Each row is a point on a tangle of strands that fork, close into loops and nearly touch. The rows are in no order.
Points whose rows are less than 110 apart are linked; no others are. Some points are linked to none.
<487>: [-46   0 -13  16 -15   0  30 -41   8  34  46  -1  32 -31 -23  -1 -49 -31
  32  -8  -6]
<922>: [-49  40 -17  -9 -16   7  47   3  -2   9  37  -2 -15 -20  36 -22 -25  25
  18  28 -56]
<163>: [-23  41  31  61   4 -31  21 -24  -5 -16 -15 -28  26 -25 -23 -18   8 -70
  72   8 -35]
<107>: [ 54  24  19  -1  12  14   0  40  11  31  -3  19 -43  23  55 -27  48 -18
 -53 -15  -3]
<255>: [-13 -26  24   1 -16  29 -11 -70 -14 -34  30 -35  23 -69  24 -10  25  26
 -21   0  24]
<325>: [-27  -9  39  15 -36   7 -20 -73  -2  -9  41 -22  38 -63   2 -24  56 -10
   6  -1 -12]
<254>: [  35   -4  -31   34    4   75    5 -111  -53   31  -20  -10   33  -18
   13  -10   74   62   11   -8    8]
<614>: [-15  18 -31  -4   2 -21 -29  58  24  23  35  18   4   4 -46  36 -23 -61
 -14 -59 -26]
<412>: [ 46  -3 -28  47  25  15  30  -6   3  84  -4  24  -3  37  -7  -9  13   3
  14   3  11]
<728>: [-37  31  14  21   5 -14  15 -20  -7 -21   7 -21  13 -42  -5 -43  22 -68
  65 -14   8]
<869>: [ 24 -55  82  26 -26  34 -10   0 -19 -14  22 -15  19  40  -9  10  31 -25
 -25   2   5]
<465>: [-16  41 -14  13  -2  31 -27  44   3 -15  19   1 -47  -3 -15 -14  -8 -33
 -23   3 -47]
<917>: [ 20 -13  55  31 -28  56 -37   5 -72  45  21 -13   6  -7  -3  13  20  22
   0 -16   6]
<925>: [ 36  11   6  19   4  24 -25  59 -20  39 -20 -27 -17 -23  23  30 -35  53
 -49 -17 -13]
<972>: [-12  11 -57   4  20  -5 -14  55 -20 -43 -46 -16 -62 -10  26 -15 -46 -24
  21  27 -13]
<245>: [-48  47 -46 -27   5  34   6  -4   1 -33  14  -3 -10  -8 -46   8 -17 -37
  50  10 -36]
<511>: [ -9  -8  17 -85 -11  41   2   4 -16 -41  -9 -27  38 -16  16  51 -14   2
  18 -18   2]
<583>: [ 25 -46 -13 -26  33 -42   1 -28  36   1  -2  -3  14  32   8 -16   4 -15
 -19   0  66]
<997>: [ 23 -54 -12 -15  37 -45 -21  30  41 -47 -22   0  25  20 -14   6  -9 -30
   8  22  66]
<433>: [-31   9  33 -24 -11   7 -36  28  -4 -76 -12 -13 -18 -11 -19  33  -6 -10
   2 -21  -5]
<61>: [-13  -5   7 -27 -11 -55  -4   8  23  29  20  27 -15  20  12  -6  17  64
 -25 -15  28]
<404>: [ 52   5  -1 -17  -5  10  19  56   9  48  21  41 -44  50  39 -31  30   9
 -48  29 -25]
<664>: [ 52  24  15  -9 -11  36   0 -15  17  53  15  31 -13  20  17 -19  68  -3
 -58 -37  15]
<784>: [-43  22  40  81   3 -48  16  28  10  -6 -28  -6  -8  37 -47  -8  -3 -31
  19 -22 -55]
<639>: [ 23 -31  -4  -6  11 -46 -21 -23  34   9   4   0  12  36   6   7   9  40
 -52 -11  65]
<314>: [ 12  -1   6 -25   8  -4 -36  30  -3 -69 -38  -9 -11 -17  -2  42  -8 -10
  40   6  43]
<831>: [  9 -21  23  17  -8  42  10  -9 -43  37 -13   0 -14  16   4   3  10  22
  -7 -31  -4]
<220>: [-12  34  -9 -26  -5  31 -23  44 -20   4  52   7 -59 -14   5 -46   0  -5
 -38   7 -36]
<1004>: [-19  18 -31 -22 -16 -24  51  30  13  12  13  30  -7  12  28 -21 -29  15
  13  51 -56]
<529>: [ -4 -18  25  16  17  -3  37   9  32 -21   1   7 -18  12   3 -28   1 -41
 -56 -27 -31]
<644>: [ 28  16 -16  -4  -4  25  12 -56  20  19  13  18 -21  27  28 -32  50  44
 -47 -15  16]
<235>: [-31  -5  20 -36 -30 -20  37 -53 -31 -32 -42   4  15  11  33 -22  50  68
  42  19  -7]
<207>: [-19 -15 -13 -34 -10 -34  45 -41 -17 -14 -29  18  -6  39  57 -33   7  54
  30  25  27]
<324>: [ -5  -4 -11   1  18   4 -25 -30 -21  30  -1 -22  -8 -23  10  -7   5   0
  35 -44  63]
<711>: [ 36   2  -1 -42   5  26  29  58  12   6 -51  -9  -9   1  32  41 -16 -40
   0 -35 -45]
<397>: [ -3   8 -17  20 -16  54  36 -46 -38  38   3  -6  18 -14   0  -4  45   6
  48  17 -35]
<772>: [-25  22 -49 -51   6  43   1 -23  34 -41 -19   6  25  -8 -53  53 -17 -19
  39  -6  -2]
<81>: [-13  -2  11  -7  -8  -7  42 -41  20  46  35   7  22 -11  -1  16 -20  15
 -14  -8  -5]
<92>: [-31  18  40  63  16 -58  10  15  -3 -14 -16 -23  15  -6  -8 -12 -31 -40
  38  -2 -40]
<801>: [  5  20 -22 -41 -14  48 -26 -43  32 -21   3  19  27 -21 -49  66  -8  12
   3  29  20]
<394>: [-20 -56 -29 -25  39 -58  35 -41  55 -13 -15   9  45  30  -2 -28 -22 -30
   3  12  35]
<7>: [  4  36   5  23 -22  22 -30 -15  17 -15  16 -12 -42 -53  -7 -11  -3  45
 -56  12 -22]
<376>: [ -9   8  34  -2 -22 -27 -23  34   8 -22  -8   0 -50  -3  -8  23 -21  41
 -57 -39 -34]
<961>: [ -1  45 -14   5 -11  17   1 -14 -14  -5 -13   1 -73 -22  20 -19  -2  52
 -23  12 -43]
<292>: [ 13 -86 -42 -30  39 -80 -11  66  20 -20 -36  -6  40  27  22  37 -41 -25
 -47  -8  -6]
<1003>: [  4  33 -36  14   8  -2  -3  34 -22  -7 -52  -7 -48 -18  25 -19 -35  29
   3   9 -38]
<85>: [-28  17  15 -24 -27  -1 -17  53   3 -59  -5 -10 -27 -22  11  28 -33  32
 -50  -2 -42]
<345>: [-14  15 -17 -33  11  26  61 -12   6  24  -1 -12  -7 -10  47 -21  -1 -23
   3 -49 -12]
<1026>: [ -2  22  -9  25  10  -4  -7  57  16  30   0 -17 -10  -4 -18  37 -41 -44
   2 -55 -53]
<73>: [-11   3  -7  32   2   4 -44  -9  14   3  37  20  13   6 -89  39 -26 -24
   3  12  10]
<891>: [-22 -18   1 -55   7 -56  40 -27  29  -5   8  30  52   9  -7 -15 -13  17
  21  13  23]
<714>: [-64  45 -35  29   2 -37  29   0  12   6  26  -6  39 -18 -41  -3 -48 -34
  53  14 -30]
<536>: [ 24  -2 -27   5   3  27  24 -40 -14  45  18  30 -23  71  33 -56  26  32
 -48   8  28]
<875>: [-59  61 -32 -11  -7   9  26 -11  -8 -13  11 -13  25 -26 -38  22 -18 -22
  80 -34 -35]
<193>: [ 39 -10 -18  46 -21  89 -38 -84 -44   9 -12  -2   3 -14 -10 -11  62  66
  -2  25  12]
<682>: [ 14 -22  66  39 -10   1 -18  40 -18 -13  -4   7   4  35 -24  24  31 -38
   8  -2   3]
<178>: [-25  26 -39  -6  15  25 -23  51 -31 -41 -18 -14 -65  30  -5 -30 -15 -66
  16   2 -39]
<335>: [-18   4  47   4 -26 -16 -19  36  -5 -36  19   5  33  23 -51  -1  18 -50
  40  11   6]
<929>: [-21  31 -13   9  -7   0 -11   2  31  36  56  28 -10 -10 -64  29 -23 -11
 -30 -29 -25]
<553>: [  5   7   4 -14   1  37 -19 -26 -18  -9  45 -32 -26 -57  26 -17  -1  19
 -45   3   8]
<461>: [-20  24 -23   4 -27  38  69 -33 -12  24  33  18  16 -10  13  -1   5  45
  42  16 -62]
<832>: [ 12 -38  55  56   4 -36 -19 -33  22 -37 -11   0  26 -24  -9 -20  10 -13
   4  41  39]
<669>: [  6  -5  19 -43   1  14  41  10  -8  -2 -19 -22   7 -14  43  26  -4 -17
   1 -39 -10]
<72>: [ 47 -13  22  51   3   4 -16 -40 -10  49  16  -7 -26   0  27 -41  37  18
 -13  21  64]
<318>: [-11 -11  -1  20  18 -88   4  10  46 -12   7  18  79  -1 -57  25 -47 -22
  39  20   1]
<344>: [-48   8 -28  17  11 -76  39 -15  23  -5  27  17  49   3 -43 -27 -58 -22
  47  42 -17]
<901>: [-24  -1  34 -60 -26 -24 -11  15  16 -45  31   3  53   5 -43  14   1 -21
  22  26  24]
<907>: [  3  -6 -24 -14 -18  17 -28 -32   8   7  27  33  35  -4 -56  34  -7   1
   5  22  39]
<490>: [  4  17  -5  -2  12  53  27 -26 -32 -47 -89 -19 -42   3  43  -5   3  10
   6 -17 -40]
<1017>: [ 57  25 -10  63  21  25  -4 -32 -25  70 -10  10 -12  21  14 -20  10  38
   5  14  45]
<942>: [-17  -7   0 -35  15 -98  16  29  47  -4 -14  14  50   3 -21   7 -46   1
  25 -14   7]
<173>: [ 41 -27 -46  26  31   7  17   6  12  57   3  34 -28  62  -4 -42  10  -2
 -31  19  21]
<1005>: [ 11 -28 -31 -66  29 -19 -31  31  25 -53 -29  -8   4   2   2  29 -27 -10
  27  28  63]
<153>: [  8 -18  -4 -26  12   6 -21 -40 -31 -19 -14 -25  -3 -28  31 -15  25   9
  50  14  66]
<756>: [ 63 -11 -17   7  21  22 -53  91 -15  36 -21 -25  -5  -6  11  42 -43   4
 -35   3   2]
<952>: [ 43 -49  50  33  -4 -41 -22 -22  47 -45  -5  -7  26   2  -5  30 -22  24
 -27  49  45]
<212>: [ 21  -9   8  11  -4  33 -39 -36 -47 -20 -33  -2   2  -5  19   1  52  28
  38  14  51]
<51>: [ 34 -20   2  47 -22  40 -42 -55 -41 -15 -28  15 -14   7 -10   8  82  58
  40  43  30]
<923>: [ 17 -21 -12 -20  11 -16 -50  91 -11  -9 -26 -15 -22  16   8  46 -30  -2
 -23  -7 -14]
<842>: [-32  -3 -23 -31  -2 -66  44   5  -4  -8  -2  38 -18  20  44 -49 -10  36
  22  45   4]
<5>: [ 38 -20  69  22 -37  61 -42  -2 -41  18  27 -10  31  18 -20  30  51  -1
 -13  -4  28]
<574>: [-42  11   1  -8  14 -27  -9 -15 -10  -7 -15  -8  -1  -3 -20 -32  13 -39
  55 -47  33]
<562>: [ 18 -10  27  16  -1  -3  24 -11  37  34  29   8   0   3   5  -1   0 -31
 -44  -5 -13]
<185>: [ -1   9  14  12 -14 -51 -27  36  14  17  11  18 -21   1 -16  17 -12  35
 -25 -11   3]
<260>: [-11 -13  -9   1  12 -88 -12  61  44  -5  -8  13   6 -26 -16  10 -32  11
 -20  -1  -2]
<895>: [  2 -23  28  68   5 -27  -5 -42   5  15  26  -3  -4  -7  -8 -42  22 -16
 -17  38  44]
<219>: [ 35 -16  28  14 -11  40   4   6 -29  42 -18 -23  -9  -1  34  13 -18  49
 -62   6 -10]
<365>: [-51  -7  32 -85 -32  -1 -18 -13   5 -60  15 -20  41 -30 -17  34  11   0
  46 -13  23]
<154>: [ 18  22  -4   1  16  29  22  78  -3  24 -48 -15  -4   5   3  58 -43 -23
 -25 -55 -55]
<3>: [ 23 -12 -19  24   7  64  32 -78 -47  31 -24 -28  15 -16  45 -31  66  28
  35  25   8]
<323>: [  8   1 -17 -17 -14   4 -22  50 -27  44  59  32 -44  17  17 -51  19   7
 -51  14  -6]
<943>: [ 25 -36 -35 -25  45 -31 -38  63  11 -37 -39 -23  -2  10  28  37 -46 -23
 -39 -18  10]
<12>: [-22 -13  -7 -37   9  18  80   6  20   9  11  24  -9  28  28 -31   5 -47
 -29 -31 -50]

How many points has the smallest loop of links through each point below? Write - if it is on no loop.
<772>: 19
<85>: 10
<891>: 8

A piece is all that can be reached along the links. How many separate loops has the piece of each point below (a circle has one, a figure eight two, a Y none), and how many tips (points with one link)?
<245>: loops 3, tips 1
<972>: loops 0, tips 2
<3>: loops 0, tips 2

A fork is a point with three links, a tip a point with one. Leave the first point through the second and follow the links. Name the first fork or tip that comes.
<831>; <917>: <669>
<107>; <664>: <952>
<669>; <345>: <714>
<536>; <644>: <325>
<574>; <324>: <235>
